Points, in no order, along strands that fork, close into loops and pass close to each other.
In the rows, 100 means zero.
Points whose rows are less than 27.4 apart are linked; no others are. Some points are linked to none.
tivef: [ 98 115 116  89 114  82 108 135 122]
vudil: [ 75  89 124  67  91 125 130 121  83]
temut: [ 94  74 121 113  72  98 117 116  98]
Vese: [109 135  48 107 119  84  82  95 108]
tuda: [ 81  71 155  88 121 121 127 101  98]
zeget: [107 109 152  98 140  89  99 129 129]
runag: [ 95  73 118  95  42 128 107 122  67]
foga: [123 134 104  85 127  78  71  89 125]
Seku: [125 141  81 103 115  73  67  98 119]
vodog: [ 78 102  96  69 100 102 125 109  95]
Dudup: [ 81  94 126  70 121 111 127 112 103]
mem: [126 136 122  84 130  80  65  90 127]
buz: [103  98  47 153 104 101  89  76  97]
voguv: [ 92  70 107  87  56 130 107  89  66]
vimur: [ 93  74 109 102  46 119 112 115  73]
lem: [ 96  78 141 110  96  93 117 120 113]
Vusi: [130 129 120 101 115  72  66 107 131]
zul: [ 94 106  45 127  96  95 101  93  95]
veken: [ 87  66 138  92  77 122 116 104  84]
Nevi: [ 97  82 159 111 124  99 116 120 119]
zolif: [110 127  63  96 126  84  84  73 112]
besep: [ 93  85 143  87 136  98 110  88 118]
tumo: [114 112  60 134 111  83  81  78 109]
Pev: [105 125  36 138 114  96  82  98 102]
reziz: [ 94  78 128  93 105  95 115  94 110]
Zudo: [ 92  77  75 110  56 126 103  81  63]
nup: [ 82  79 129  59  73 147 116 114  63]
memot: [106 125  87  95 106  73  97 122 118]
vod: [136 126  93 129 106  71  54  84 122]
laman: [ 82  99 119  66 123 103 124 106 106]
dasis: [ 90  80  61 116  58 133 102  81  58]
furi: [133 144  78 112 114  76  56  92 117]
levu: [ 99 118 103  92 106  78 105 132 120]
Bagu: [110 111  86 107 106  77  95  91 116]
salo: [ 85  63 161  96  86 142 120 122  74]
Doguz: [ 72  86 136  74 105 129 132 127  86]
lefe: [ 92  82 152  92 134 106 115  97 114]
Rin: [ 86 104  93  70 108  97 119 103 103]
bivev: [ 99 124  61  92 108  82 101 104 108]
menim: [138 155  85 104 115  80  44  87 114]
dil: [ 94  69  91  97  52 126 103  84  63]
vam: [ 95  93  69 120  83  90 105  90  96]
non: [126 121 130 101 122  74  75 107 132]
sor: [ 99 120  99  69 129  86 102  92 117]
des: [ 77  88 137  76 114 120 130 120  97]
Geg: [ 91  89 110  78 115  97 115  75 105]
Mar: [134 124 100 120 108  68  62  90 124]
zotoz: [116 135  44 135 115  88  71 100 110]
delu: [ 95  92 118  78 124  93 111  74 115]
Vufif: [ 99  87 125  96 111  87 108  94 115]
Zogif: [ 83  74 154  92 132 117 123 101 104]
fif: [ 88  86  48 126  66 134 103  83  58]
Pozez: [100 109 132  92 119  85 109 135 123]
Reruz: [ 98 114  36 137 106 102  96  95  94]
Daba: [117 113  85 111 110  74  84  85 118]
Lisel: [ 99  72 120  84  43 140 101 120  56]
bogu: [132 127 108 110 109  68  68  99 126]
Sir: [138 155  99  94 116  80  45  90 116]
Gar: [132 142  66 124 115  80  55  90 113]
pud: [117 110 128 101 119  73  85 102 129]
lelo: [ 85  67 147  91 104 116 123  96  97]
zinor: [ 90  73 138  63  70 156 106 115  57]
fibib: [ 93  69 149  68  73 161 105 122  54]
mam: [102  99  69 116  95  83 102  90 103]
Migu: [ 84  85  98  77  92 108 119  84  92]
favol: [ 85  96  68  95  84 103 115  94  87]
nela: [122 121  78 116 115  74  71  76 119]
lelez: [ 93  74 106 109  51 110 111 116  81]
tuvu: [103 132  54 106 112  81  91 102 107]
Padib: [ 85  97  42 120  81 118 110  88  73]
novon: [ 92  74 136 109  80 100 118 122 103]
Zim: [ 92  85  69 122  71 102 108  89  84]
Repi: [108  99 122 100 113  79 100 100 124]
kav: [ 94  78  64 136  63 113 103  89  75]
ropu: [121 119  63 130 113  78  70  77 114]
fut: [115 125  91  84 124  79  84  86 120]
nev: [ 80  84 123  66  80 135 121 121  71]
sagav: [103 106  90  94 108  81 102  95 114]
tavin: [ 92  66 122  86  59 132 109  95  67]
gule: [ 85  94  63  98  75 111 115  93  77]
lataz: [ 87  66 150  94  80 133 120 119  80]
rido: [ 79  66 165  92  97 152 121 129  68]
fitab: [109 107  50 146 110  92  87  78 103]
Tik: [ 89 100  42 123  85 107 108  96  83]
tugom: [103  68 137  77  49 148  95 120  56]
zudol: [ 77  96 108  67  94 113 128 118  91]
nabe: [ 96  88 162 109 136 100 113 123 120]
femup: [111 120 123  78 138  82  89  90 127]
vev: [ 85  90  39 127  76 132 105  87  64]
Zuza: [ 94  80  84 115  64 105 111  93  81]
Givo: [ 93  84  53 147  76 111 100  84  81]
kubor: [ 99  89  49 151  89 103  97  83  89]
muras: [121 130 131  77 139  86  75  96 128]
tipe: [112 130  75 104 104  71  91 117 117]
Lov: [ 90  72 136  96 100 104 119  97 105]
Fal: [119 139  79 102 113  72  75 109 118]
Ditiv: [ 96  90 101 109  83  85 112 109 106]
vid: [105 115  58 102 123  87  89  64 108]
kigi: [105 115 140  93 130  83 102 132 128]
Fuvug: [ 92  63 132  93  65 129 109 101  74]
Lukul: [105 119 113  73 135  84  96  91 123]
dob: [ 91 115  66  90 104  87 107 101 102]
dega: [ 85  96  53 104  72 119 110  92  71]
dusa: [ 88 101  73  94  93  95 114  98  95]
muni: [ 96  90 131  79 134  96 110  81 117]
vokam: [ 95  73 107 116  63  99 113 109  92]
pozut: [ 90 110  98  69 121  90 112  95 113]
Fas: [112 130  71  88 126  81  79  80 114]
fova: [126 142  55 132 115  85  61  96 112]
Zareb: [ 97  78 148 111 110  94 116 119 117]

A fork is a point with three links, a tip a point with one. Leave the first point through the second and follow the links. Name the first fork or tip that comes.
lefe, besep -> Geg
tipe, Fal -> furi
veken, lataz -> rido
buz, kubor -> Zim
vimur, runag -> tugom
zotoz, Pev -> Padib

A tip is a point with one link. Name the tips that can be reached along the links from each point below, in the order of the rows.
non -> vod, Geg
favol -> Vese, zeget, Sir, rido
Lisel -> tugom, nabe
vodog -> laman, fibib, vid
vam -> mam, sagav, Zuza

A piece is all that can be reached along the links. How many separate loops has the piece of each point below (a circle has one, a figure eight two, a Y none), and how many tips (points with one link)?
sagav -> loops 0, tips 3
Seku -> loops 0, tips 4
pozut -> loops 0, tips 3
delu -> loops 0, tips 2
